Each row is a point on a landscape with many peaks, with its height.
A climber steps from a point to whichever of its 4 nearest points has the largest rise for the distance, and stops where none of them is higher. Distance is the straight distance between rows; heights are no part of it.
q194 height 34.2: [-23 -37  21  -9 -12  -9  -4  -7  -9 -10 -17  10 -60  33  13  14  20  40
 -31   5  15   5 -21  55  13  11  31 -29 -25  -8   5 -48]
q286 height 38.2: [-42 -50  53  12 -15  21   4  -4 -10 -21 -28  -9 -35  24  12  38  33  39
 -28 -15  13  13 -29  63  21  18  31 -28  -2 -29  18 -50]
q210 height 42.4: [ 38 -15   2 -22  25 -38  16  37   3  11  22 -52  26  -5  52 -23 -65  23
 -34  62 -21 -30 -58 -61 -20 -36   0  11  41  42 -15  21]
q664 height 43.8: [ 14  25 -26   4   8  22   2 -26  20  -3  19 -18  16  27 -38 -19  -1 -64
  64 -51 -40 -26  41 -40 -14 -10 -30 -12  10  14  11  15]
q505 height 17.7: [ 24   9   5 -33  -7  21  16   3  44  15  33 -22   8  38 -28 -39 -31 -31
  34  25 -52 -27  28 -42   5 -34 -52  -3  15  43  13  35]
q709 height 35.6: [-14 -29   4 -11 -16 -15 -11  -2 -13  -2 -19  15 -57  27  14   6  14  39
 -29  14  19   8 -16  54   5  17  26 -22 -28  -4   1 -47]
q142 height 15.2: [ 29 -19   9 -35  -6  15   4  11  39  20  28 -26  12  40 -17 -42 -44 -10
  32  44 -39 -25  20 -49   5 -32 -44  -2  17  55  16  38]
q968 height 34.7: [ 13 -10 -24 -30 -21 -29 -19  -1 -30   8 -14  24 -34   2  18  -7   2  30
 -15  24  23  -3 -27  45   6  20   6   5 -17  10  -6 -44]
q138 height 30.1: [  4   1  -1 -10 -14 -23 -15   0  -4   7  -5  43  -7 -18  -2   4   3   6
  -4  28   5  24  17  33 -24  26  10   7 -29 -10  -9 -15]
q785 height 43.3: [ 26 -11   6 -27  -9  -5 -18  -2  -5  -2  38  20  28 -11  20  -6 -30 -14
  19   9  22 -11 -18  -6  11  16 -14  47   2   2  10  -4]
q752 height 16.9: [ 26  27 -21 -25  -8  20  21  -3  44  13  23 -19   1  36 -46 -41 -19 -46
  36  12 -61 -27  42 -44   4 -36 -56  -7  17  41  10  33]
q981 height 26.9: [-19 -40  10  -6  -6  -2  18  -4 -28  -7 -21  -4 -58  44  40  20   4  39
 -36  -6  20  -8 -55  65  11   3  33 -30 -10 -11  10 -65]
q750 height 16.8: [ 33 -11   3 -32 -15  14   9  11  46  26  21 -23   5  34 -33 -44 -35 -21
  33  43 -50 -20  32 -50   7 -38 -52  -8  25  61  16  37]
q82 height 23.7: [-23 -45  20   0   1   6  29  -7 -30  -8 -26 -12 -46  44  39  32   5  39
 -40 -12  27  -7 -68  66   5  -2  38 -30   2 -26  11 -70]
q110 height 44.1: [-50 -28  61  22 -18  27  12  -8  -4 -15 -29  -8 -27   0   2  50  47  36
 -31 -22  -4  23  -8  56  32  18  20 -36 -11 -33  10 -28]
q184 height 39.9: [ 13  18  -7  -9   7  24  14 -18  21   0  34  -9  26  13 -15  -5 -13 -57
  57 -37 -43 -19  23 -37 -12  -8 -30  -1   0   7  10  14]
q404 height 50.3: [ -2  29 -18  29  11  -5   7   9   1  -4 -18  31  10 -25 -15   8  18 -15
   9  -1  -4  35  32   6 -52   2  19  -2 -17 -29 -12  13]
q837 height 50.1: [-61  24  12  46  -3  15  -4 -21 -14  -9 -48 -11 -18 -36 -28  34  68  20
 -28 -55  17  19  25  20  41   3  16 -30   2 -31 -13   8]
q282 height 48.5: [ -8  26 -11  18   7  -9   2   5   8  -2 -20  34  -1 -23 -14  11  18  -7
  -4   7  -4  36  36  13 -39   7  21  -1 -27 -25 -11  10]
q439 height 45.1: [-54 -12  53  24 -17  24  13  -8  -4 -15 -35  -8 -29 -12  -6  54  52  30
 -33 -26  -7  25   1  52  33   8  20 -38 -11 -33   7 -24]
q408 height 21.2: [ 24 -11  -9 -26 -18 -18 -30   0 -17   6  17  33  17 -22  15  -3 -20  -5
   9  23  27   0 -17  18  11  28  -6  39   0   0   2 -20]
q915 height 57.6: [ 28  -3 -19 -31 -17 -23 -25   5 -23   3  11  26   9 -19  16  -7 -16   6
  -4  21  33 -10 -32  21  23  21  -7  40   8   9   4 -25]
q395 height 42.6: [-48 -43  63  15 -17  31   9  -9  -8 -20 -31 -11 -31  15   9  48  37  37
 -29 -16   6  18 -22  61  30  19  22 -30  -5 -38  15 -41]
q760 height 48.2: [ 25  -9  -1 -27   7  -6  -4  14   0 -11  42  -2  26  -4  25 -17 -46   2
  -6  15  35 -32 -49 -25  22  -9  -9  50  22  17   9   3]
q509 height 36.2: [ -1 -21  -4 -19 -18 -23 -17  -1 -13   2 -16  25 -47  16  12  -3   9  33
 -20  22  17   9 -14  50   4  21  22  -9 -25   0  -4 -44]
q810 height 37.0: [-39  12  24  19  -4  -7  10   3  13 -13 -22  12 -42 -15 -19  32  43  21
 -40 -13  -3  27  23  32   8   4  28 -26 -28 -27  -7  -5]
q950 height 46.8: [ 29  -2  -1 -23  24 -30  18  39   3  -4  37 -30  17 -11  38 -12 -56  19
 -44  39  17 -36 -65 -44  14 -32  -3  33  29  26  -7   9]
q861 height 44.2: [-19   6   9   6  -4 -19   2   4  11  -3 -17  30 -34 -11 -12  16  25  14
 -29  14  -4  29  29  32 -15  13  22 -11 -38 -20 -11  -8]
q894 height 39.2: [ 11 -10 -12 -25 -19 -26 -26   0 -18   9 -10  36 -24  -2  12  -6  -1  20
  -9  32  21  10  -7  40   4  24   6  14 -20   3  -3 -33]
q442 height 52.6: [  0  20 -29  47  20   6  -2   3  -2  -5 -25  19  23 -12 -24  -1  20 -20
  21 -17   5  35  40 -10 -60   6  16   1  -6 -24 -10  26]
q106 height 43.5: [-60  28   5  51   0   8 -11 -17 -10 -12 -45  -8 -19 -33 -34  26  65  22
 -30 -56  29  19  33  11  36   5  15 -26  -3 -33 -11  15]
q379 height 38.0: [ 17 -18  14 -29   6  13   0   7  15  -4  45 -15  25  29  19 -34 -47  -1
  15  20  14 -29 -26 -45  10 -18 -18  40  14  25  15  23]
q268 height 40.8: [ 15  29 -17 -10   2  25  15 -23  29   0  31 -17  19  28 -28 -20 -14 -56
  55 -31 -47 -28  25 -40  -7 -19 -34  -8   5  20  12  24]
q574 height 39.8: [ 19  12  -2  -1  -3  -4   2  -6   3   7  16  32  31 -26   3  18  -5 -37
  36  -2 -18  19  18   1 -34  16  -2  13 -10 -17  -2   5]
q963 height 41.9: [ 15  19 -21   4   9  22  10 -19  15   0  26  -4  33   9 -14   0  -8 -57
  59 -46 -37 -14  25 -28 -25  -2 -18  -6   8   1  13  11]
q118 height 47.6: [ -2  20  -9  10   2 -16  -1   6   6   0 -14  39   1 -24 -10  12  12  -9
  -3  15  -7  34  30  20 -38  12  16   2 -29 -22 -13   1]
q998 height 32.9: [-42  -8  36  11  -8   2   6   1  10 -12 -20   7 -44  -1  -9  36  44  25
 -39  -7  -2  21  16  43  18  12  23 -29 -26 -24  -3 -19]
q548 height 44.6: [-29  28 -15  59  25   2  -7  -3   1 -18 -32  16   1 -12 -31  -8  45   3
 -13 -25  29  33  45  -9 -30   2  18   2 -15 -35 -18  36]
q241 height 33.8: [-52  28   8  42   4   4   5  -4   5 -19 -39   3 -26 -28 -29  25  59  14
 -36 -39  11  25  28  18  21   0  21 -23 -11 -32 -14  11]
q56 height 32.8: [ 49 -33 -17 -39  12 -10 -14  28  -3  31   0 -57  23  12  32 -38 -57   7
  10  52 -34 -33 -32 -69 -17 -49  -6  -8  58  69   3  28]
q235 height 33.6: [-26  31  -9  34  15  -6   6   8  10 -15 -26  22 -17 -20 -26   9  38   5
 -25  -8   4  32  42   7 -28  -1  23  -7 -26 -29 -14  17]
q721 height 37.8: [ 14  14   2 -10   6  23  11 -16  18   1  36  -3  33   0  -6   3 -16 -55
  54 -28 -37 -12  13 -25 -17  -3 -23   8  -1  -3  10  12]
q5 height 49.4: [ 21  -9 -21 -30 -20 -23 -23   5 -30   6   2  29  -5 -15  17  -5 -11  11
  -6  26  30  -2 -27  31  10  25  -5  28  -2   7  -2 -29]
q773 height 42.8: [ 20 -10  20 -24  -4  11  -1  -8  10  -2  49   9  35   1  15  -9 -36 -25
  32   4   0 -15  -8 -24  12   7 -22  38   0   2  14  10]
q531 height 27.2: [ 15 -14  24 -29   4  20   5  -5  29   0  49 -11  27  30  10 -28 -40 -21
  33  15  -9 -22  -6 -40   9  -9 -33  27   0  24  16  26]
q633 height 31.2: [-26 -47  26  -2 -10   2   4  -6 -14 -10 -19  -1 -56  40  21  20  21  44
 -35  -7  20   7 -35  58  12   9  34 -31 -17 -14   8 -57]
q230 height 52.5: [ 28   2 -31 -34 -13 -21  -9  17 -31   6  12  10   3 -23  26   0 -22  11
 -20  25  34 -18 -50  20  35  12 -10  32  15  10  -1 -27]
q900 height 34.9: [ 17  14 -25  24  18  14   1  -8  -1   0   2  11  38 -12 -12   6   6 -49
  56 -34 -22  15  31 -17 -48   6   3  -6   2 -13   3  10]
q394 height 30.8: [ 47 -40 -11 -34   6  -1 -12  27   9  26   5 -45  21  28  18 -47 -56  10
  18  47 -22 -31 -20 -66  -8 -45 -14   2  49  66   9  31]
q867 height 28.0: [ 26 -22  14 -28  12  13   0  16  19   3  35 -25  23  39  17 -41 -53   5
  18  29   5 -27 -25 -57   9 -26 -14  33  19  38  13  26]
q765 height 38.7: [ 37 -14  -4 -25  21 -14   8  33   1  10  20 -46  25  10  38 -35 -59  18
 -15  48 -11 -35 -54 -67 -16 -41   1  12  44  46  -5  26]
q291 height 23.0: [ 30 -25   4 -28   7  12  -6  18  21  11  23 -32  18  41  14 -49 -51  12
  18  42  -6 -32 -20 -59  -3 -37 -17  20  31  51  14  29]
q638 height 43.2: [-45 -35  57  15 -16  21   9  -2  -1 -18 -27  -6 -37   7   4  45  43  36
 -31 -19  -1  18  -9  55  35  18  23 -33 -11 -31  12 -35]
q86 height 36.3: [ 50 -27  -6 -31  19 -32   3  31  -6  27   8 -64  31  -3  51 -25 -65  12
 -19  61 -50 -29 -50 -69 -25 -36  -2  -5  59  54 -13  21]
q437 height 48.4: [-60   9  42  35 -18  28  12 -18 -12 -10 -47 -16 -17 -28 -12  56  60  27
 -27 -41  -9  21   0  47  38   9  17 -45   1 -31   1 -13]
q897 height 18.2: [ 17   9   9 -30  -5  22  19  -1  39  12  36 -20  12  38 -24 -34 -30 -32
  38  16 -46 -26  25 -42   6 -26 -45   3   8  36  19  31]
q883 height 32.2: [ 15   5  -2  -9 -14 -15 -15  -2  -4  10  11  39  21 -26   5  12 -12 -20
  17  16  -4  20  12  17 -22  25   0  19 -17 -12  -2  -4]
q649 height 47.2: [ 27   6 -38 -34 -22 -29  -7  10 -45  10  -5   7 -19 -10  28  -2 -14  21
 -30  34  27 -17 -54  39  31  13  -9  15   9  14  -4 -44]
q834 height 18.1: [ 23  -8  17 -30  -7  22  12   6  37  15  36 -23  12  41 -11 -39 -38 -16
  34  29 -34 -26  15 -48   4 -25 -43  11   6  44  17  35]
q831 height 35.5: [ 15   3  17 -24  -3  21  14 -10  24   0  51  -4  31  17   0 -13 -32 -42
  43 -10 -34 -18   7 -34   2  -5 -35  18  -4  11  16  19]
q15 height 36.8: [  1  -3   0 -12 -16 -26 -19   2  -3   5 -10  37 -24  -9   3   3  12  15
 -14  28   5  21  13  39 -15  27  12   0 -32  -8  -5 -22]
q131 height 48.3: [-20  28 -20  50  25   4  -5   3   0 -15 -30  14   3 -10 -29  -7  37  -3
  -4 -17  16  37  44 -10 -44   3  20  -2 -14 -33 -14  32]
q478 height 26.4: [ 36 -38   0 -36  -2  12 -12  20  24  25  17 -36  13  38  -1 -51 -54   5
  29  50 -27 -28   5 -60  -3 -40 -32   3  36  66  15  33]
q335 height 39.1: [ 19   7 -32  28  16  22  -6 -17   5   0   6  -8  37   7 -27  -3  11 -55
  70 -54 -24  -3  39 -30 -39   4  -9 -11  11  -6   8  12]
q537 height 34.5: [ 18  13  -8   3   4  11   7 -13   5   4  23  15  39 -11  -2  13  -9 -52
  50 -22 -30   1  19 -16 -31   4 -11   6  -3  -7   6   9]
q588 height 20.1: [ 26 -27  17 -32   2  19   0  10  29  11  31 -24  17  43   1 -49 -48  -1
  33  40 -21 -26  -2 -54   7 -33 -28  17  20  48  18  32]
q911 height 37.5: [-11 -20   9 -11 -16 -21 -15  -1  -1  -1 -18  28 -46   9   4   9  18  27
 -26  21  11  15   4  46  -2  20  22 -14 -34  -4  -3 -31]
q698 height 34.1: [ 25  10 -35 -29 -20 -26   2   8 -43  18  -6   1 -23 -10  36   4 -15  25
 -35  35  18 -18 -61  47  33  10 -13   6   9  15  -6 -49]
q539 height 50.4: [ 25  -6 -13 -27  -3 -11 -10  15 -14  -3  32   6  19 -18  22  -9 -35  -1
  -9  17  42 -24 -44 -11  31   5 -10  49  16   9   5  -9]
q823 height 48.6: [ 27  -4  -2 -25  17 -14  13  30   3  -8  40 -27  18   0  33 -23 -56  12
 -26  30  25 -36 -56 -44  15 -29   3  40  27  29   0  12]
q696 height 36.1: [-44  28  -7  56  20   5 -11  -6  -1 -16 -37   4  -9 -14 -32   0  52   8
 -24 -35  32  31  47  -8  -5   4  19  -5 -13 -37 -16  36]
q961 height 51.1: [ 32   6 -16 -26   2 -28  12  32 -15  -2  36 -14  10 -31  32   8 -39  15
 -48  30  33 -35 -64  -6  47 -10 -14  35  33  18  -2 -13]
q519 height 43.0: [-20  19 -18  61  32  11 -13  -2  -1 -11 -33   9  17  -3 -32 -16  40  -5
  10 -21  19  36  54 -20 -48  13  16   0 -12 -33 -13  41]
q719 height 37.7: [ 21   3   4  -9  -7  -9  -6  -4   1   5  23  36  30 -23   9  10 -16 -30
  29   5  -8  14  13   6 -22  22  -5  22 -13 -13   0   0]
q702 height 16.7: [-32 -51  28   5  -4  12  20  -6 -21 -13 -27  -7 -45  42  32  34  13  41
 -33 -15  27   1 -57  63  10   3  39 -29   1 -28  16 -64]
q219 height 42.9: [ 36 -11  -2 -18  25 -24  17  37   4   5  26 -41  21   6  44 -26 -65  20
 -34  49  -8 -32 -57 -60 -10 -41   2  21  37  38 -10  25]
q66 height 50.6: [ 34  10 -30 -29 -16 -29   9  19 -36  10  10  -1  -3 -30  30  10 -23  19
 -42  34  25 -24 -67  23  47   7 -16  24  21  19  -6 -34]
q828 height 29.2: [ 33 -22  -1 -24  18   3   5  27  10   8  22 -39  20  33  26 -45 -56  15
   4  43  -2 -34 -38 -65  -8 -40  -7  22  31  50   5  30]
q382 height 34.8: [-35 -22  36   8 -15   0   3  -1  12 -14 -18   8 -49   7  -5  31  35  29
 -35   0   3  20   9  49  15  12  25 -33 -31 -17   2 -29]
q944 height 51.8: [ 32   6 -18 -27   2 -19   7  25 -13  -3  30  -7  14 -26  29  -1 -40   9
 -36  22  38 -34 -62  -2  42  -5 -12  42  23  16   0 -13]
q18 height 51.5: [ 27   1 -28 -32 -22 -22 -15   6 -37   9  -3  16  -9 -14  23  -2 -11  20
 -18  28  29 -13 -39  33  23  20  -7  22   3  11  -4 -40]
q63 height 52.2: [ -6  27 -24  42  21  -1   2   6   1  -6 -26  26  11 -16 -16   1  25 -15
  10  -9   5  35  38  -4 -54   0  19  -1 -15 -28 -14  24]
q337 height 40.1: [-68  24  19  48 -14  24  -9 -26 -31   7 -69 -22  -4 -37 -23  40  67  32
 -16 -60  12  22  15  32  42  11   9 -43   9 -20 -17  -4]
q340 height 20.8: [ 22  36 -39 -14  -7  17  11 -15  36   6  16 -16  -4  38 -65 -53  -9 -56
  42 -14 -49 -35  54 -44  -2 -33 -53  -7  24  38   7  28]
q207 height 14.7: [ 23   6 -32 -31 -25 -26   0   5 -51  15 -10   4 -34   1  38   7  -6  30
 -34  34  16 -13 -57  51  25  11  -6  -4   4  16 -10 -52]
q742 height 44.7: [ 12   1 -27  54  27  20 -12  -3   1  -1 -21   4  39   4 -29 -10  23 -31
  55 -32  -4  27  50 -25 -58  13   5 -11   3 -21  -2  28]
q600 height 44.4: [ 15  19 -26   9  11  20   5 -24  13  -2  23 -13  27  15 -28  -6   0 -62
  67 -52 -33 -21  34 -37 -23  -7 -22 -10   8   3  13   9]
q991 height 44.9: [-69  22  31  44 -18  29   1 -25 -28   2 -64 -22 -10 -38 -13  48  65  28
 -21 -51   2  24   5  41  38  12  12 -46   8 -26  -8  -9]
q782 height 34.4: [-13 -33   2 -14 -11 -12  -4  -5 -19  -4 -19  10 -57  35  20   5  13  38
 -31  10  21   1 -28  54   6  13  28 -26 -25  -2   2 -54]
q717 height 42.5: [ 20  -4  19 -24  -7   4  -9  -9   7   0  41  19  35  -8  12   0 -30 -26
  30   4  -5  -5  -2  -8   1  18 -16  36  -4  -5  11   2]
q799 height 36.7: [-23 -19  22  -4 -13 -14  -5   2   6  -7 -15  20 -50  10  -2  16  27  30
 -30  16   7  18  11  47   3  17  23 -19 -33 -11  -1 -28]
q605 height 46.3: [ 12  11  -6   0  -2 -12  -2  -2   1   7   4  37  21 -27  -1  13  -5 -24
  21  13 -13  27  22  15 -33  19   6  12 -20 -20  -8   2]
q878 height 38.6: [ -9 -11   9  -8 -16 -23 -15   0   5   2 -13  30 -36   0  -6   9  18  20
 -23  26   6  22  11  41 -10  20  18  -9 -37  -7  -3 -26]
q713 height 35.8: [ 14  16 -11   9   5   8   7  -5   3   2  10  22  37 -23   0  15  -3 -43
  43 -15 -22  12  19  -7 -40  10  -3   6  -7 -15  -1  10]
q334 height 43.7: [ 20 -14  17 -26  -5   6 -12  -7   5  -5  45  14  33  -4  17 -11 -35 -19
  25   5  11 -12 -15 -18  12  10 -16  42   2   3  13   5]
q909 height 21.1: [ 18  -7  24 -29  -2  21  13  -2  36   5  45 -16  17  37  -6 -31 -37 -19
  35  19 -34 -25   8 -42   5 -20 -37  14   5  34  16  30]
q414 height 16.6: [ 10  -4 -21 -24 -17 -22  13   0 -45  16 -16   1 -45  18  44   2  -6  36
 -38  26  10 -15 -60  61  18   6   4 -22  -7  14 -11 -59]
q65 height 36.0: [ 18  13   7 -10   4  14   5 -14  12   2  37   8  40 -10   1   9 -21 -50
  50 -18 -29  -4  10 -19 -18   2 -19  13  -4  -6   9   9]
q496 height 27.6: [-16 -29   7  -6  -3  -3  31  -7 -33  -4 -18  -6 -52  46  47  21  -3  40
 -40  -2  20 -13 -70  65   2  -4  33 -33  -6 -13   5 -70]
q93 height 34.3: [ 50 -29 -16 -37  13 -24  -8  31  -8  31   0 -64  31  -3  45 -25 -60   7
  -5  55 -51 -31 -46 -72 -19 -38  -7 -14  64  62  -7  23]
q984 height 45.2: [  4   5 -27  64  27  18 -11  -2  -5  -3 -28   7  32   3 -30  -9  28 -20
  43 -27   2  35  50 -24 -60  13   9  -3   1 -24  -6  33]
q521 height 56.3: [ 16   9 -32  19  12  19  -7 -29  14  -2  18 -18  24  24 -42 -16   5 -62
  73 -59 -32 -26  47 -41 -22   1 -21 -20  14  10  14  12]
q174 height 31.1: [-53  22   1  64  21   6 -19 -14  -2 -10 -34  -2  -5 -14 -40  -8  56  12
 -21 -46  40  31  53 -14   6   9  13  -4 -15 -38 -19  46]
q874 height 38.8: [-35  24   3  27   8  -6   6   3  15 -15 -23  17 -30 -15 -25  18  42  12
 -34  -7   1  30  31  18  -7  -1  28 -17 -31 -30 -12   8]
q29 height 45.9: [ 20 -14  15 -25   3   6  -5   4   7  -8  45  -5  31   9  19 -21 -41  -8
  15  11  22 -26 -30 -30  20  -2 -16  50   7  12  12  14]
q447 height 33.9: [-54  29   3  46   7   6  -2 -10  -1 -16 -37  -1 -23 -25 -31  23  62  17
 -35 -46  22  19  34  11  23  -1  22 -19 -10 -32 -13  15]
q560 height 43.1: [-49  20  19  31   1   5   9  -3   8 -16 -31   3 -30 -25 -26  36  56  18
 -40 -32   3  24  21  28  21   0  28 -30 -19 -29 -10   1]
q233 height 35.7: [-71  18  14  67  -2   5 -29 -34 -27  13 -54 -13   3 -39 -39  14  63  28
 -12 -67  46  24  49  11  44  23   2 -31   1 -25 -19  29]
q957 height 40.2: [ 13  23  -1 -19   3  23  21 -19  29   1  38 -15  17  24 -19 -13 -19 -54
  50 -23 -47 -24  19 -38  -2 -17 -39   1   2  15  12  22]
q869 height 37.2: [-72  16  16  62 -10  12 -25 -36 -33  13 -65 -18  -1 -41 -31  21  65  31
  -9 -67  33  27  31  20  44  21   3 -40   7 -19 -20  15]
q726 height 44.3: [ 25 -10   2 -24  16  -2   6  19   4 -11  38 -20  21  10  30 -26 -53   8
 -10  24  24 -36 -49 -43  11 -28  -4  46  25  27   7  16]
q484 height 48.7: [  4   9 -28  53  27  16  -9  -1  -4  -3 -28  11  31  -5 -24  -6  23 -24
  41 -23  -1  32  43 -19 -62   6  13  -2  -3 -25  -7  27]
q781 height 40.6: [ 20   1  10 -16  -1   4  -1 -11  11   4  39  17  37 -13  10   6 -23 -37
  40  -5 -17  -1   6 -10 -10  11 -16  26  -6  -6   8   8]
q871 height 47.1: [ -7  18   1   8   1 -15   3   5   7  -3 -15  38 -16 -19 -13  13  18   3
 -15  12  -3  35  33  20 -32   7  22  -4 -32 -24 -13   2]
q123 height 44.5: [-57  -3  45  23 -14  20  14  -8   3 -16 -32 -10 -30 -16 -12  51  54  28
 -32 -29  -6  22   8  45  35  10  16 -42  -9 -33  -1 -15]
q461 height 55.1: [-59  20  23  37  -7  16   6 -11  -9 -11 -46 -10 -23 -30 -21  45  65  20
 -32 -48   4  21  18  32  41   3  17 -40  -3 -31  -7  -3]
q768 height 37.1: [ 14  30 -30  -9  -1  21   7 -25  29   2  23 -20   4  37 -52 -38  -3 -58
  53 -39 -46 -33  46 -44  -4 -19 -40  -8  15  24  11  22]
q699 height 43.4: [ 17  12 -30  20  14  24  -5 -24   7   0  12 -14  29  14 -27  -8   4 -59
  74 -57 -32 -13  38 -34 -29   0 -16 -13  10  -1  13  11]
q706 height 1.4: [ 17  -5  -6 -19 -19 -20 -21  -2 -10   8   3  38   5 -19   7  -1  -5   0
   6  29  12  16   6  30 -10  30   1  20 -18  -7  -2 -16]
q445 height 45.3: [ 33  -6   5 -19  24 -33  20  40   8   1  33 -40  18  -7  50 -16 -65  23
 -45  51   1 -33 -63 -57  -2 -33  -1  26  32  34 -10  17]
q443 height 36.4: [ 20   9   0  -5   2   9   3 -11   9   5  28  20  40 -18   4  12 -12 -46
  48 -17 -26   4  14  -9 -24   9 -10  12  -8  -9   4   6]
q515 height 48.1: [ 25 -14   3 -25   0  -3  -9   8  -1 -10  38   6  28  -4  21 -19 -40  -6
   6  13  32 -24 -31 -18  21   1 -12  53  14   6  12   0]
q105 height 51.0: [ 32  -2 -12 -24  10 -17   7  31  -3  -5  39 -15  18 -16  30  -9 -47   6
 -30  22  35 -34 -62 -29  33 -21  -6  45  28  17  -2   1]
q729 height 38.4: [ 18  -6   9 -19 -11  -6 -14  -4   0   4  29  27  35 -20  12   3 -24 -24
  28   9   3   3   0   4  -7  25 -10  34  -5  -4   6  -1]
q920 height 53.5: [  7  21 -18  18  10  -3   2  -1   2   2  -8  29  22 -25  -5  11   4 -28
  22   0 -14  27  26   3 -47  12  14   4 -12 -19  -9  11]
q458 height 43.6: [-24  18   4  16   2 -11   7   5  12 -11 -18  28 -31 -16 -11  18  32  11
 -30   3  -1  29  32  26 -14   6  22 -15 -33 -26 -13  -2]
q254 height 30.3: [ -4 -18 -12 -15 -11 -14  12  -7 -34   4 -18   1 -58  37  38   4   2  43
 -37  11  16  -9 -54  61   4   4  22 -28 -17   3  -3 -62]
q250 height 29.9: [-58  23   0  58  14   6 -16 -17  -7 -12 -41  -5  -6 -27 -39   7  63  11
 -28 -54  43  23  45  -2  24   8  14 -11  -7 -35 -18  32]
q535 height 35.9: [-64  21  10  59   0   6 -19 -26 -14  -4 -48 -10  -5 -34 -39  15  68  22
 -21 -62  41  25  40   5  41  11  12 -24   2 -29 -19  22]
q454 height 17.6: [ 20  25  -7 -25  -4  27  22  -8  40   9  29 -19   5  36 -37 -34 -23 -44
  40  -1 -51 -30  33 -41   2 -30 -51  -3   8  37  13  32]
q665 height 31.0: [-42  34  -7  43  17   2   3  -3   9 -13 -32  15 -20 -19 -33  10  50   9
 -30 -28  16  30  41   5 -11  -2  26  -9 -20 -31 -15  22]
q40 height 28.6: [  6  -8 -25 -26 -17 -23 -13  -4 -36   9 -17  14 -43  17  26  -4   4  34
 -27  27  21  -3 -39  55   9  15   9  -7 -13  13  -7 -52]
q428 height 56.8: [ 11  20 -28  30  17   4   2  -1  -4   1 -14  24  30 -20 -13   8  10 -29
  34 -11 -11  28  33  -6 -56   6  13   2  -6 -19  -7  13]
q820 height 33.2: [-32 -35  31   0 -13   0  -1  -3   1 -13 -20   4 -54  26   3  22  30  38
 -35  -1  13  15  -8  51  16  14  24 -30 -24 -15   6 -39]
q979 height 41.0: [ -7  -1   6  -3 -10 -23  -9   1   5   2 -11  36 -28 -15  -5  12  15  15
 -19  26   0  28  22  36 -15  22  16  -7 -36 -13  -9 -15]
q608 height 52.1: [ 34   4 -26 -28  -6 -26   3  23 -22   0  22   0   7 -27  31   4 -32   9
 -32  26  35 -26 -58   6  44   3 -15  40  24  13   2 -23]
q723 height 39.3: [ 40 -18  -7 -27  20 -25  10  37   1  18  12 -56  28   5  49 -28 -65  17
 -16  59 -28 -30 -59 -69 -22 -43  -1   4  49  50 -11  27]
q744 height 31.4: [-58  18  10  67  11   1 -19 -22 -10  -5 -34  -3  -3 -31 -42  -1  59  17
 -21 -56  46  25  56  -8  29  18   7 -13  -9 -38 -21  42]
q369 height 38.5: [ 18  15 -18  10  11  14   6 -16   4   0  19   3  40  -4  -9   6  -3 -56
  61 -38 -32   0  23 -22 -32   1 -15   0   2  -7   7   9]
q128 height 35.2: [-29 -11  27   2 -11  -8  -2   0  12 -12 -15  19 -47   1  -8  22  34  28
 -32   5   0  24  18  41   4  13  23 -25 -38 -20  -4 -22]

Where does a climber stop that starts at each point below?
q142 -> q915
q831 -> q521
q537 -> q521
q443 -> q915
q729 -> q915
q861 -> q428
q981 -> q428
q505 -> q915
q752 -> q521

Call two points neighbours if one is among the 4 nearest of the other. Go from one point of each pair to the other, from neighbour to neighbour, staying as high as possible. Name the lowest point that can't be avoided.
q521, q915 -> q65
q461, q915 -> q810
q915, q428 -> q719
